Points on a hilly landscape, in no order, each with its height.
A ball rolls from a point to the lowest of its 2 nearest points, and stops where none of them is lower. Distance is the straight distance between rows; heights are no part of it.
Sipu: 159 118 104 135 120 61 149 135 126 120 66 120 101 70 84 148 139 155 159
 150 161 71 211 173 123 108 151 121 106 176 112 121 97 165 111 92 113 97
 168 124 103 118 128 111 175 95 143 106 132 110 115 120  (h 295)
febug: 193 152 101 107 82 149 112 89 137 115 117 136 118 113 105 113 104 145 77
 164 128 81 135 110 137 156 152 143 106 126 154 102 173 121 104 59 177
 183 142 113 109 128 85 149 150 144 161 165 137 112 155 179  (h 145)
zar: 82 78 145 166 134 185 149 114 130 162 155 117 145 136 166 132 159 130
 139 122 129 190 137 152 96 94 95 165 137 101 85 117 90 185 69 157 79
 148 94 169 127 165 143 119 132 104 190 122 133 134 157 164  (h 318)
lupad: 138 106 53 145 137 134 126 154 149 149 128 142 122 160 132 130 144 107
 188 142 174 82 196 129 122 204 149 110 128 117 97 160 135 180 135 140
 121 120 100 164 84 128 163 169 57 65 102 104 161 140 161 97  (h 733)
Pav: 144 114 128 142 114 164 148 83 145 85 115 96 116 121 118 128 147 123 106
 148 131 114 114 137 128 109 119 144 114 119 125 90 140 148 92 128 115
 125 124 123 102 140 110 102 163 104 155 116 154 113 172 122  (h 417)
pez: 113 142 175 95 148 176 78 137 144 157 172 147 166 165 125 132 133 103
 109 141 67 187 91 76 175 165 180 114 132 117 117 166 141 102 155 174
 132 125 58 131 135 129 128 144 75 159 106 154 135 96 106 123  (h 386)
Kibon: 151 148 173 99 159 112 133 162 110 74 84 107 92 85 117 141 167 148 170
 133 112 113 125 157 166 130 171 106 121 169 135 166 92 130 153 152 77
 40 110 89 111 124 138 59 146 178 80 129 134 98 85 81  (h 236)
genu: 124 157 195 132 114 143 111 86 65 115 119 73 71 78 163 124 152 151 130
 85 108 118 65 159 181 84 100 115 139 168 144 95 106 109 159 85 141 103
 109 75 115 101 88 83 166 207 143 146 127 129 91 142  (h 202)
novar: 100 83 242 172 140 133 164 91 100 107 120 94 133 77 147 144 179 131 125
 138 109 154 105 183 134 75 114 163 122 116 129 101 106 157 107 153 70
 119 128 126 106 135 115 53 198 152 170 151 131 127 123 143  (h 520)
tozo: 124 99 80 156 115 119 107 114 137 190 152 162 148 143 105 124 141 113
 146 157 159 101 188 124 123 209 160 124 133 118 94 157 152 151 135 130
 140 164 108 166 103 115 135 195 66 90 133 114 160 142 130 115  (h 718)
fomam: 125 111 150 161 102 167 157 130 129 170 176 99 74 97 180 127 127 129 119
 117 125 139 108 185 134 160 73 88 90 97 81 133 120 161 117 82 100 124
 118 137 164 136 177 88 175 164 176 157 122 145 120 140  (h 377)
Ruli: 145 129 150 88 167 151 105 156 132 144 134 136 154 140 106 137 168 167
 169 139 95 172 153 127 154 152 195 137 147 141 127 184 70 147 125 179
 110 99 54 127 113 147 132 124 78 146 99 127 134 80 105 127  (h 302)
poten: 119 132 88 153 113 103 154 93 121 84 110 125 132 138 109 111 135 66 116
 138 174 49 112 97 91 146 119 97 118 113 132 93 196 108 167 113 151 123
 185 125 107 92 114 169 140 78 101 91 162 184 143 69  (h 508)
gitip: 75 115 68 114 158 79 95 203 118 184 140 162 137 174 145 130 71 130 137
 58 142 162 169 117 82 85 75 113 162 137 139 179 108 120 137 139 172 146
 146 161 177 133 168 178 74 84 107 108 97 163 116 127  (h 255)
gope: 139 150 197 139 121 164 110 71 86 123 115 93 104 78 115 131 185 152 115
 117 88 135 102 169 183 106 156 137 129 154 140 118 116 117 145 100 128
 108 101 98 95 110 74 82 160 199 154 161 151 98 76 149  (h 242)
Podo: 88 81 164 160 162 127 181 147 150 84 113 135 183 147 152 117 125 99 116
 116 147 163 87 143 60 91 76 130 123 85 113 103 122 133 95 204 65 111
 183 153 152 140 157 99 157 103 97 108 114 158 145 94  (h 357)
Lam: 124 102 107 138 145 67 116 100 113 139 78 101 139 98 66 155 192 137 182
 148 165 103 177 147 138 130 156 145 154 152 103 138 105 152 156 148 78
 88 108 137 79 138 103 128 108 73 116 84 170 105 104 81  (h 613)
Vatib: 152 129 117 137 109 127 122 125 153 154 159 141 129 130 124 130 111 97
 115 166 121 104 125 104 141 200 158 98 86 115 111 138 161 104 148 115
 136 143 136 143 146 117 158 140 128 155 136 149 133 129 112 100  (h 499)
tob: 75 125 89 125 160 103 121 170 120 137 130 144 156 173 140 120 92 131 126
 82 141 155 122 113 66 61 68 147 166 126 143 133 115 111 109 150 140 148
 162 143 167 133 131 155 108 101 117 99 100 167 133 125  (h 296)
Rara: 112 136 186 113 117 120 124 172 100 134 176 129 91 135 199 115 72 145
 131 85 100 169 98 121 146 112 80 100 133 131 151 133 118 88 144 98 145
 139 126 116 198 111 167 84 176 200 130 155 66 137 88 191  (h 467)
gopum: 199 139 133 95 135 135 159 148 145 70 87 126 109 108 107 145 158 149 145
 155 132 94 173 151 140 139 173 124 102 139 146 139 123 147 96 125 117
 89 132 108 100 136 132 83 165 136 107 132 139 85 138 129  (h 211)
faf: 139 156 100 110 146 72 110 147 119 129 109 125 124 120 96 134 134 125
 163 138 144 82 140 107 155 186 167 101 135 149 125 151 123 114 192 124
 113 86 124 109 111 113 133 139 101 115 80 105 144 122 96 71  (h 343)
vol: 163 157 70 97 147 110 119 180 123 111 95 123 98 131 135 124 151 158 190
 117 134 101 159 122 166 172 165 79 133 144 114 165 102 151 161 136 121
 74 87 103 105 125 165 130 87 109 65 106 138 108 133 80  (h 307)
tazop: 134 156 131 121 110 114 119 81 82 106 101 93 106 78 101 143 136 168 112
 116 125 112 134 154 142 53 118 171 148 185 153 90 103 128 112 82 162
 146 142 101 121 109 68 114 163 157 178 149 112 122 129 189  (h 306)
silur: 212 132 143 150 96 181 124 62 148 147 131 120 120 111 106 121 136 122
 109 187 135 86 143 140 172 240 181 106 73 95 104 127 183 146 121 94 143
 150 103 111 78 139 97 136 128 150 136 176 182 88 128 121  (h 131)
Mebo: 168 153 116 99 152 149 108 142 128 129 117 119 119 115 118 134 160 173
 172 121 115 131 154 144 174 185 176 111 133 127 104 173 92 158 134 141
 122 88 64 112 95 137 139 130 77 136 101 123 157 91 123 115  (h 269)
votis: 173 174 136 109 117 189 103 103 151 97 111 129 126 143 104 101 128 98
 100 142 101 115 76 65 186 163 177 117 110 121 147 107 181 98 175 144
 149 107 83 75 69 122 97 144 75 143 81 145 164 94 136 99  (h 151)
kisub: 140 125 193 114 126 143 169 120 113 29 104 114 114 112 143 127 131 123
 109 117 135 132 101 144 118 44 88 137 135 133 181 77 118 118 85 140 111
 103 177 90 127 122 112 64 219 136 131 129 94 118 138 164  (h 489)
fub: 136 128 106 107 138 161 120 142 189 110 158 189 185 196 118 125 116 100
 118 166 128 149 149 64 107 182 188 163 130 111 143 154 172 108 103 181
 146 155 108 150 129 138 138 192 74 99 100 128 131 115 160 134  (h 425)
pog: 93 87 111 147 150 87 134 213 181 175 124 167 159 148 136 140 102 108 156
 116 146 166 193 155 59 115 112 122 128 139 109 164 80 153 95 162 123
 134 193 192 177 143 195 143 128 89 126 119 92 152 111 118  (h 783)
vub: 146 144 200 103 100 206 172 103 137 34 124 106 96 146 163 118 137 123
 106 116 114 151 85 121 139 70 97 134 118 111 160 80 141 120 109 122 121
 114 124 83 104 107 111 73 185 152 130 153 115 112 139 162  (h 465)
Mul: 146 165 144 114 124 152 99 110 116 110 122 110 123 130 117 108 142 114
 117 126 104 128 80 95 168 127 160 117 127 133 131 122 141 95 179 127
 128 105 96 99 100 126 109 123 112 154 109 126 141 116 115 94  (h 97)
Mugo: 155 134 119 105 134 76 132 121 146 84 92 138 154 122 72 130 143 112 147
 167 149 73 164 112 121 148 197 142 132 154 147 147 148 108 143 163 113
 94 155 119 95 119 111 141 134 95 81 95 138 116 127 75  (h 381)
sov: 51 106 195 145 132 125 115 109 118 173 175 150 191 147 144 123 91 90 84
 133 87 185 49 96 102 106 93 124 139 102 130 123 160 69 134 148 125 166
 129 150 184 125 136 134 140 158 144 161 103 149 112 136  (h 597)
Nenu: 128 98 76 161 115 155 164 141 166 116 140 148 127 160 150 134 125 95 120
 162 154 119 139 121 80 160 105 119 103 92 117 132 161 151 108 137 126
 148 157 154 136 133 152 154 113 82 126 116 138 169 164 100  (h 225)
Rem: 104 114 123 121 121 167 175 196 162 98 169 148 118 185 200 121 85 123
 124 96 141 171 117 125 88 115 50 105 106 73 134 142 133 133 101 123 120
 146 150 150 176 129 187 99 159 121 105 131 101 156 167 169  (h 220)
Lavi: 126 120 62 155 114 120 146 107 119 111 104 104 109 125 111 118 150 97
 141 140 176 53 132 125 119 153 112 107 127 127 112 111 163 150 158 111
 130 119 138 123 93 114 128 142 115 69 112 90 176 158 147 74  (h 488)
fave: 119 109 71 144 146 106 135 179 151 156 119 144 124 136 127 140 144 127
 191 133 149 131 187 150 98 156 144 107 130 131 92 176 88 172 121 146 99
 110 126 159 130 132 165 152 84 74 113 92 133 142 125 92  (h 749)
fov: 133 109 173 98 122 152 181 190 167 73 135 144 121 166 175 120 100 114
 127 135 143 168 115 134 100 122 112 122 101 87 151 122 112 130 98 161
 88 109 156 129 174 124 175 65 182 139 97 134 89 127 143 147  (h 172)
nudi: 183 147 174 110 144 137 146 124 106 80 81 99 80 72 93 140 188 148 153
 142 121 79 151 171 165 137 165 111 116 159 147 141 129 141 133 113 91
 59 116 81 78 125 118 53 176 162 103 143 160 91 99 98  (h 252)
gom: 123 136 146 138 103 128 119 61 140 129 145 144 169 141 105 120 113 76 74
 159 106 121 67 82 123 138 147 136 116 116 142 85 193 79 158 108 155 158
 151 115 135 109 95 153 119 142 134 139 146 132 121 107  (h 554)
loz: 156 154 175 111 117 175 106 70 96 105 111 93 109 87 114 142 174 186 118
 125 91 135 126 146 177 77 155 170 155 167 159 103 112 129 114 96 159
 148 95 94 88 123 53 106 141 182 176 161 136 93 119 190  (h 274)
nozo: 186 157 184 134 109 216 106 62 139 139 142 129 122 117 122 117 153 123
 89 146 96 132 81 119 192 217 172 95 92 87 110 121 171 136 145 105 140
 135 69 100 74 132 86 116 102 183 129 181 171 84 106 127  (h 181)
bevi: 134 98 133 168 126 165 132 82 124 139 100 84 104 85 113 132 213 163 149
 148 128 122 164 169 155 125 141 145 115 126 84 131 110 215 79 121 89
 102 70 123 72 159 117 92 134 116 171 111 175 90 148 124  (h 462)
datoz: 123 167 97 84 128 60 62 101 94 150 102 134 156 130 66 134 112 150 107
 117 117 109 127 94 151 99 162 176 178 175 151 127 124 79 179 95 178 153
 132 116 125 108 50 178 97 135 114 116 110 112 101 146  (h 631)
zuba: 125 124 126 115 139 55 158 150 115 86 93 122 133 103 119 129 108 113 133
 121 141 107 109 154 90 83 109 109 124 166 163 112 124 103 135 128 111
 90 205 111 170 112 131 96 182 134 98 109 99 155 113 101  (h 370)
notal: 186 164 44 126 99 139 130 153 135 124 108 139 73 124 141 122 96 159 133
 122 164 71 169 135 132 162 118 107 102 120 123 127 133 156 106 57 173
 163 147 129 129 130 150 153 135 109 143 139 123 141 161 149  (h 548)
Kubu: 123 96 198 136 143 109 138 117 174 118 138 155 204 138 92 154 135 74 128
 197 105 143 128 104 120 186 217 122 103 105 129 145 154 102 138 193 92
 125 144 148 136 128 129 130 127 138 102 142 136 109 93 80  (h 444)
Vuf: 140 109 218 121 137 121 170 150 117 56 127 125 116 115 187 121 99 136
 130 117 122 151 102 146 117 57 99 139 121 122 191 90 103 93 118 140 115
 112 178 98 160 103 123 53 220 174 107 141 60 128 112 175  (h 511)
Sifes: 159 152 148 132 108 230 157 74 143 54 118 94 87 128 123 117 166 105 103
 126 115 119 82 110 149 100 119 125 121 114 139 74 169 128 99 108 125
 107 87 91 70 136 96 86 163 126 148 144 170 109 166 140  (h 441)
kose: 165 146 75 111 113 164 132 109 157 87 109 152 144 172 111 114 108 100 99
 158 155 76 132 73 120 173 150 142 105 112 161 89 194 110 113 125 180
 169 134 114 96 118 109 190 103 90 111 130 149 134 185 118  (h 146)
lig: 142 118 125 147 108 87 138 92 111 137 93 93 92 46 91 145 168 154 137 146
 159 71 172 190 143 117 147 126 98 159 90 115 113 174 124 78 109 110 151
 112 91 130 98 103 172 124 158 132 169 110 117 119  (h 262)
Nik: 133 156 117 106 116 187 116 147 111 107 159 114 61 148 195 119 112 177
 135 74 114 160 127 123 159 113 74 122 145 126 144 116 109 142 109 98
 158 148 83 101 147 118 134 123 143 167 159 141 97 120 143 202  (h 317)
guna: 122 132 111 135 96 135 121 106 115 143 127 122 124 112 143 129 114 161
 100 112 129 143 138 151 113 57 85 163 133 148 146 93 92 136 83 93 158
 179 151 135 151 127 97 144 151 137 192 139 100 137 146 198  (h 312)
rires: 176 164 108 76 119 124 74 138 129 164 142 150 139 138 109 111 99 145 115
 139 93 119 140 84 178 199 194 119 126 144 127 158 141 100 172 117 171
 143 99 118 118 125 122 173 78 166 114 163 128 89 100 136  (h 668)
rones: 149 121 84 157 122 144 114 96 119 170 127 114 101 91 112 130 172 163 159
 139 154 118 173 179 156 157 133 128 134 123 70 134 100 195 111 109 117
 135 77 140 83 147 120 147 93 96 165 116 171 112 137 131  (h 484)
dovid: 170 115 104 149 103 172 155 102 175 103 132 162 130 168 133 119 130 79
 115 178 159 93 151 97 109 202 148 116 89 90 127 115 201 149 96 139 145
 159 130 144 95 135 140 173 112 98 129 126 154 145 177 126  (h 186)
Kog: 138 133 151 100 138 188 124 101 176 85 132 154 179 181 107 132 148 102
 99 177 102 171 113 76 129 137 181 164 139 107 153 115 158 107 112 182
 125 134 96 128 100 149 94 152 87 104 110 130 142 90 157 129  (h 397)
pim: 108 96 173 138 127 171 134 76 162 123 131 136 191 147 105 140 150 107 98
 172 109 181 113 122 121 111 165 186 128 106 132 104 142 122 85 182 107
 144 107 149 114 151 87 128 120 108 148 134 153 98 138 134  (h 372)
mumu: 82 115 70 177 109 53 101 103 96 202 130 111 108 98 98 138 124 121 129
 121 170 81 143 158 112 115 84 135 139 142 87 122 125 132 184 67 135 135
 156 146 130 105 96 172 102 90 165 105 145 176 93 99  (h 154)
Kosu: 108 125 119 99 171 119 94 159 135 174 135 154 175 161 121 132 124 154
 155 133 91 181 159 106 133 121 174 161 185 151 130 176 91 123 131 172
 137 130 91 157 137 146 134 167 73 109 123 116 113 102 110 146  (h 319)
boke: 100 106 127 137 170 103 146 117 124 98 86 103 143 121 97 131 187 123 170
 135 139 131 145 146 112 89 153 155 157 140 108 122 88 162 120 191 74 82
 112 136 90 158 125 105 116 80 110 73 164 119 145 83  (h 592)
nusup: 106 87 186 148 139 195 143 81 149 138 143 125 150 133 134 143 183 137
 117 160 103 187 130 148 124 115 151 179 129 106 106 124 117 168 73 165
 96 151 78 152 108 161 100 105 126 122 178 146 153 88 143 151  (h 348)
baf: 127 181 132 115 118 117 103 114 72 136 128 95 88 89 140 119 120 139 109
 99 105 115 66 128 171 114 116 93 135 152 129 111 139 95 183 75 141 114
 107 86 131 112 117 118 126 189 124 135 128 136 99 120  (h 155)
Rafal: 71 124 96 154 122 46 95 102 104 204 138 130 153 118 78 135 129 113 136
 117 147 94 137 132 114 146 120 127 159 144 103 142 131 104 191 119 130
 134 132 148 148 105 103 163 85 106 126 100 135 171 86 97  (h 102)
nidup: 109 159 59 142 125 109 130 131 85 116 113 77 74 110 130 111 135 115 149
 86 153 72 91 126 133 118 83 83 135 142 106 111 137 125 184 89 121 103
 123 108 105 111 134 125 116 107 110 101 154 176 143 75  (h 463)
dem: 88 89 105 158 158 78 139 185 154 161 138 143 140 134 131 147 124 107 178
 125 149 133 157 159 83 148 128 105 128 128 98 168 100 142 142 165 89
 106 164 172 159 123 201 142 108 87 96 93 124 164 108 73  (h 764)
gov: 148 113 196 108 153 134 171 170 178 72 120 137 142 151 141 138 127 118
 151 159 116 169 129 131 108 126 154 126 105 108 147 157 105 124 101 195
 71 77 137 131 139 133 174 64 165 132 78 120 108 104 131 105  (h 120)
Laba: 174 154 158 126 119 171 115 83 165 116 129 143 155 156 105 106 134 64
 105 163 113 81 107 62 174 226 196 96 101 102 127 107 210 99 177 154 145
 127 100 102 71 111 106 173 75 123 86 146 174 113 127 103  (h 204)
runuf: 75 138 33 124 155 101 80 178 103 199 134 137 104 165 127 128 107 144 154
 54 141 137 163 105 120 108 94 113 181 146 107 169 99 135 156 123 163
 135 84 143 138 126 140 191 50 87 120 100 118 155 126 135  (h 208)
muvo: 157 141 119 107 128 52 161 175 124 97 67 115 98 74 105 155 129 147 161
 130 149 86 173 167 122 95 132 110 112 181 140 123 98 137 124 112 116 71
 190 108 148 130 144 82 198 119 106 101 109 129 121 114  (h 332)
Mab: 122 165 93 98 111 151 131 164 114 92 145 112 78 170 196 111 66 146 116
 55 134 153 118 113 128 74 50 126 139 123 161 122 124 123 116 96 173 150
 123 122 172 125 155 125 142 155 132 121 91 152 159 193  (h 287)
ribuz: 122 112 206 155 125 167 155 107 98 112 131 87 86 101 186 128 168 155 148
 113 114 161 123 175 135 88 94 159 120 124 138 104 84 160 110 133 103
 123 107 130 132 123 124 66 186 157 168 134 101 120 124 182  (h 497)
pevif: 162 140 111 83 141 144 64 131 127 208 169 169 151 141 94 114 117 169 130
 136 115 136 155 91 184 211 189 121 142 134 106 178 126 125 138 127 177
 164 63 141 119 140 126 187 61 150 129 169 140 85 102 158  (h 684)
vom: 137 132 41 105 143 55 107 181 144 148 100 162 123 146 98 139 100 153 158
 112 162 91 214 120 98 123 130 125 150 145 136 145 101 135 127 101 161
 144 171 134 135 119 124 181 97 81 113 93 110 144 131 125  (h 590)
fonad: 74 95 131 141 157 134 154 133 135 107 128 128 178 167 162 115 116 103
 115 104 127 160 77 115 66 69 79 150 149 100 130 96 115 117 103 183 101
 132 158 148 145 144 138 132 130 92 112 106 111 164 162 113  (h 330)
vival: 85 74 184 159 154 95 171 136 127 120 96 110 170 94 126 152 175 116 156
 128 125 168 131 181 100 81 136 160 134 121 123 123 72 161 99 211 52 89
 137 151 113 158 142 89 146 105 135 100 124 118 136 96  (h 569)
Mevas: 122 150 65 103 140 71 102 135 116 130 95 139 146 131 86 139 115 159 132
 104 143 107 165 118 124 88 147 173 172 166 147 133 103 110 145 124 162
 126 150 131 121 123 87 163 100 96 120 99 115 124 140 131  (h 612)
lopom: 84 121 137 144 129 119 119 78 94 114 120 134 190 134 113 112 105 121 88
 125 126 150 52 112 75 38 78 187 170 125 163 63 140 84 112 155 154 157
 191 128 144 129 66 143 130 109 148 123 96 146 135 130  (h 256)
topub: 147 169 88 120 116 138 96 121 96 177 157 114 96 113 141 121 103 160 109
 98 117 115 111 115 163 155 115 100 129 132 106 137 138 125 156 60 173
 158 94 108 134 121 124 148 101 160 155 145 138 127 120 135  (h 203)
mene: 100 154 155 103 154 51 143 169 107 91 110 119 131 121 139 120 81 123 123
 101 125 126 73 129 114 67 109 123 156 163 163 125 124 81 168 139 125 91
 178 101 174 115 144 103 159 160 73 107 89 157 106 102  (h 401)
dodob: 91 119 151 147 134 121 145 159 90 144 169 120 99 124 196 117 95 139 137
 80 122 160 92 146 124 86 41 100 131 121 114 122 110 123 146 127 121 124
 137 133 179 124 181 91 167 167 140 127 88 175 113 169  (h 437)
pase: 119 161 175 93 144 86 124 160 109 86 119 127 143 148 161 111 66 138 113
 89 111 146 63 92 135 48 93 144 152 150 191 107 129 72 142 148 155 130
 173 98 172 105 112 118 144 167 101 119 59 142 115 154  (h 435)
tuve: 100 87 196 159 141 136 171 150 104 133 150 105 105 112 221 123 139 159
 168 75 134 172 126 166 116 64 47 130 136 117 130 98 60 154 121 155 106
 121 126 143 156 126 178 73 194 137 152 126 72 146 132 201  (h 469)
lemi: 62 107 155 157 134 60 126 99 85 178 138 132 177 109 100 125 109 110 99
 115 121 149 85 144 81 74 95 162 165 129 127 110 112 88 143 141 135 151
 173 146 154 125 97 146 129 124 153 119 97 160 118 120  (h 212)
zed: 79 76 103 168 119 184 141 146 141 171 162 134 119 148 161 129 123 120
 114 106 142 178 139 151 81 104 52 133 123 93 89 128 115 180 81 129 109
 163 126 173 144 154 170 141 118 86 173 122 120 157 164 161  (h 289)
bos: 162 135 156 130 145 183 109 108 140 146 153 123 126 115 122 136 170 141
 135 151 97 153 122 144 178 207 181 96 107 95 101 161 143 139 136 138
 106 100 67 121 90 144 138 119 95 164 123 158 174 86 108 105  (h 229)
tifog: 99 84 83 176 113 147 158 134 163 139 147 148 145 143 150 134 117 104 97
 121 165 145 146 155 63 118 74 138 108 89 102 125 134 155 80 139 112 174
 174 172 151 143 155 142 133 74 156 122 118 165 165 121  (h 259)
tul: 98 159 153 95 150 150 91 161 114 155 160 135 138 164 163 110 113 127 133
 93 75 192 74 77 167 122 129 110 159 121 126 167 125 104 160 159 133 110
 58 119 144 129 170 137 76 168 103 142 102 111 98 122  (h 352)
ril: 75 118 143 148 147 52 122 127 110 163 129 131 161 115 96 139 117 108 135
 132 132 126 106 134 104 97 130 140 155 151 117 132 108 101 174 154 114
 115 160 137 156 124 119 129 122 115 119 83 116 157 94 97  (h 163)
Nim: 113 147 70 119 128 155 140 198 140 85 146 137 95 189 197 114 72 129 112
 72 143 149 110 95 104 93 54 109 126 102 151 137 145 124 104 110 152 133
 139 121 164 132 168 134 127 108 107 115 109 166 181 151  (h 257)
rusit: 145 122 91 163 91 103 122 70 104 159 108 113 93 72 92 133 150 148 110
 151 161 73 172 166 128 114 119 136 107 149 95 94 128 160 114 61 141 157
 152 130 105 115 89 141 149 111 182 139 162 138 136 145  (h 228)
Tosa: 192 116 94 115 123 133 173 150 166 65 71 132 110 122 120 130 147 130 162
 167 168 76 183 140 122 159 163 109 95 133 126 139 133 173 92 135 111 95
 140 124 95 148 150 107 151 94 103 113 148 101 168 101  (h 174)
zudol: 92 85 223 161 146 102 162 94 107 116 113 99 158 83 113 146 170 106 116
 151 106 140 99 171 136 91 145 155 123 123 134 109 113 141 139 172 60 95
 138 128 106 139 112 69 160 151 129 125 142 116 107 85  (h 542)
nar: 142 106 120 165 122 159 180 99 143 79 87 81 91 93 117 129 197 127 143
 138 155 105 145 161 121 93 120 135 111 123 103 100 138 187 72 137 88 89
 123 122 77 154 123 86 169 84 149 120 175 116 171 109  (h 439)
ruvem: 110 137 105 106 134 150 104 165 132 186 158 160 137 156 142 128 112 155
 130 116 110 168 149 107 119 126 116 128 146 131 132 175 101 126 106 128
 158 156 94 156 163 146 155 170 105 130 153 141 112 121 136 173  (h 283)
kat: 126 105 154 115 152 64 128 117 153 103 108 156 211 140 73 144 133 88 133
 184 116 112 152 100 122 160 207 160 137 134 155 150 153 93 150 187 105
 117 171 137 127 123 104 143 113 110 73 104 132 109 99 76  (h 412)
gen: 163 135 78 136 101 103 139 143 152 138 127 142 94 109 128 139 93 125 113
 146 149 74 156 136 115 184 129 105 89 129 121 133 152 128 121 64 153
 163 181 137 155 119 141 129 156 135 146 148 119 142 129 124  (h 527)
Fened: 158 102 90 125 122 130 85 130 146 219 168 169 152 128 98 134 117 132 143
 162 126 129 182 143 142 227 173 114 113 124 93 173 129 138 120 110 155
 179 109 169 142 141 145 186 85 134 147 162 143 109 106 145  (h 701)
tila: 167 149 75 97 109 142 108 116 144 124 126 169 141 148 114 120 83 138 81
 152 132 110 139 81 123 156 144 159 121 123 161 117 173 108 97 103 192
 196 137 140 124 125 101 174 110 114 139 144 124 130 168 162  (h 104)
gano: 84 151 76 127 142 87 80 142 84 182 149 121 128 152 106 119 119 132 144
 85 114 143 112 107 131 118 105 124 175 143 100 153 113 107 196 121 144
 119 85 135 130 118 124 166 56 105 111 97 134 153 111 103  (h 164)
kapu: 156 164 122 68 132 80 70 126 116 146 116 148 158 114 78 140 104 157 112
 139 102 119 143 101 176 141 200 150 151 163 155 142 112 83 163 109 167
 144 128 104 137 120 66 152 100 174 119 148 110 98 93 156  (h 649)
beda: 141 134 216 109 171 132 142 187 133 98 140 109 124 122 141 139 140 127
 172 144 86 160 113 139 156 145 173 100 111 120 151 173 88 122 148 174
 65 58 111 113 136 132 173 60 135 184 81 137 108 104 90 92  (h 182)
zikar: 115 115 78 168 91 59 110 68 102 176 118 114 114 86 77 135 133 120 108
 141 171 52 139 150 108 125 105 131 125 145 103 92 148 130 150 59 141
 155 188 126 123 101 90 153 136 94 165 113 157 165 123 115  (h 193)
lofup: 228 149 125 121 85 171 121 91 142 118 122 127 89 108 116 109 121 154 107
 160 130 76 139 132 165 203 161 123 88 120 136 112 167 139 102 61 182
 155 107 96 97 134 95 126 142 163 143 176 157 81 143 160  (h 106)
Butap: 83 151 177 96 140 73 97 173 102 145 166 145 137 152 179 109 62 138 117
 71 90 168 84 91 138 78 79 127 154 144 170 146 125 62 146 129 165 150
 139 128 200 106 138 124 138 189 124 139 58 151 93 173  (h 470)
soti: 138 135 114 132 99 197 161 153 133 130 179 109 43 124 192 128 113 165
 136 97 121 151 135 151 140 158 62 91 106 97 108 126 119 166 109 74 123
 136 101 109 148 133 173 99 166 166 168 146 105 139 138 178  (h 349)
Sumep: 144 143 117 141 92 114 138 66 124 98 111 130 143 121 91 118 129 62 92
 151 147 44 92 86 137 157 138 111 109 126 142 82 215 74 180 92 151 134
 159 117 98 103 103 159 132 112 105 119 170 149 128 79  (h 529)
lanu: 174 157 23 105 132 122 114 180 129 135 103 137 87 150 134 122 102 160
 161 107 163 75 190 121 125 155 125 123 138 135 132 145 119 162 120 100
 171 147 115 129 114 127 134 169 88 92 114 122 126 142 170 138  (h 568)
Dov: 93 128 137 125 109 143 139 84 105 111 124 125 153 134 140 126 101 135 89
 108 128 157 75 126 95 58 72 178 148 125 153 76 130 111 89 121 155 164
 162 131 151 130 91 127 157 135 173 139 93 142 155 169  (h 284)
bet: 134 167 97 86 109 121 80 167 114 179 164 152 115 135 153 137 84 164 113
 96 105 152 149 108 148 146 120 116 135 150 138 164 124 111 132 85 184
 162 114 128 177 129 145 156 109 182 161 154 98 124 105 179  (h 247)
popez: 69 126 106 178 119 92 135 130 96 158 145 94 94 93 150 120 120 101 134
 108 145 110 74 154 121 121 68 73 123 125 90 128 133 127 184 102 102 100
 147 130 151 113 158 106 123 126 121 108 138 195 122 64  (h 436)
des: 112 89 139 129 133 138 141 189 166 164 148 175 151 143 149 146 109 132
 141 113 141 200 187 159 77 123 110 149 122 127 116 151 76 145 58 157
 117 156 164 187 184 152 182 149 154 119 151 150 82 128 124 179  (h 800)
neso: 99 132 149 163 117 124 157 141 120 145 160 94 99 102 173 116 113 106 121
 113 141 132 90 163 120 126 61 85 108 111 104 127 129 135 143 107 102
 118 152 134 164 133 171 76 169 143 147 123 123 170 130 120  (h 405)
gibiz: 127 95 142 145 121 170 154 78 156 70 106 126 181 142 98 134 168 110 91
 172 132 148 136 121 94 93 143 187 114 113 147 77 147 137 52 174 103 142
 144 129 103 146 82 119 153 91 149 131 144 99 168 132  (h 394)
rivav: 87 135 144 103 157 150 101 182 109 176 171 140 119 174 183 114 116 153
 146 65 98 195 115 109 147 115 102 106 164 141 122 177 94 128 137 152
 130 119 61 145 150 135 178 147 102 157 126 133 113 123 113 156  (h 320)
dusu: 145 109 167 131 124 141 129 135 175 149 169 171 168 156 101 139 117 84
 110 195 106 134 133 93 130 218 190 112 85 98 127 159 166 101 136 155
 112 143 134 156 146 132 146 144 112 144 111 164 134 102 106 112  (h 472)
sapi: 94 135 150 127 97 139 109 97 146 138 170 155 180 169 130 116 90 92 65
 139 86 163 62 73 105 125 126 140 115 106 160 114 175 69 131 125 140 161
 144 131 169 125 126 158 112 133 132 145 111 137 131 126  (h 575)

Where does a ball stop that starts at each point below?
lupad -> Mebo
gibiz -> tila
fub -> tila
fonad -> Rafal
vival -> gov
Lavi -> gov
Rara -> gov
Mevas -> Mebo
guna -> Rafal
Kubu -> Mebo

Call two points neighbours if one is among the 2 nearest of the other. Go from one point of each pair to the other, from neighbour to neighbour, staying as low as possible. Name the highest point that can't be avoided.
Tosa and gov -> nudi
Rafal and Mul -> guna
lofup and tila -> febug

Two balls start at each pair of points below. Name the first point that both come to, or write -.
pog and zuba -> -
gom and dusu -> -
datoz and pase -> -
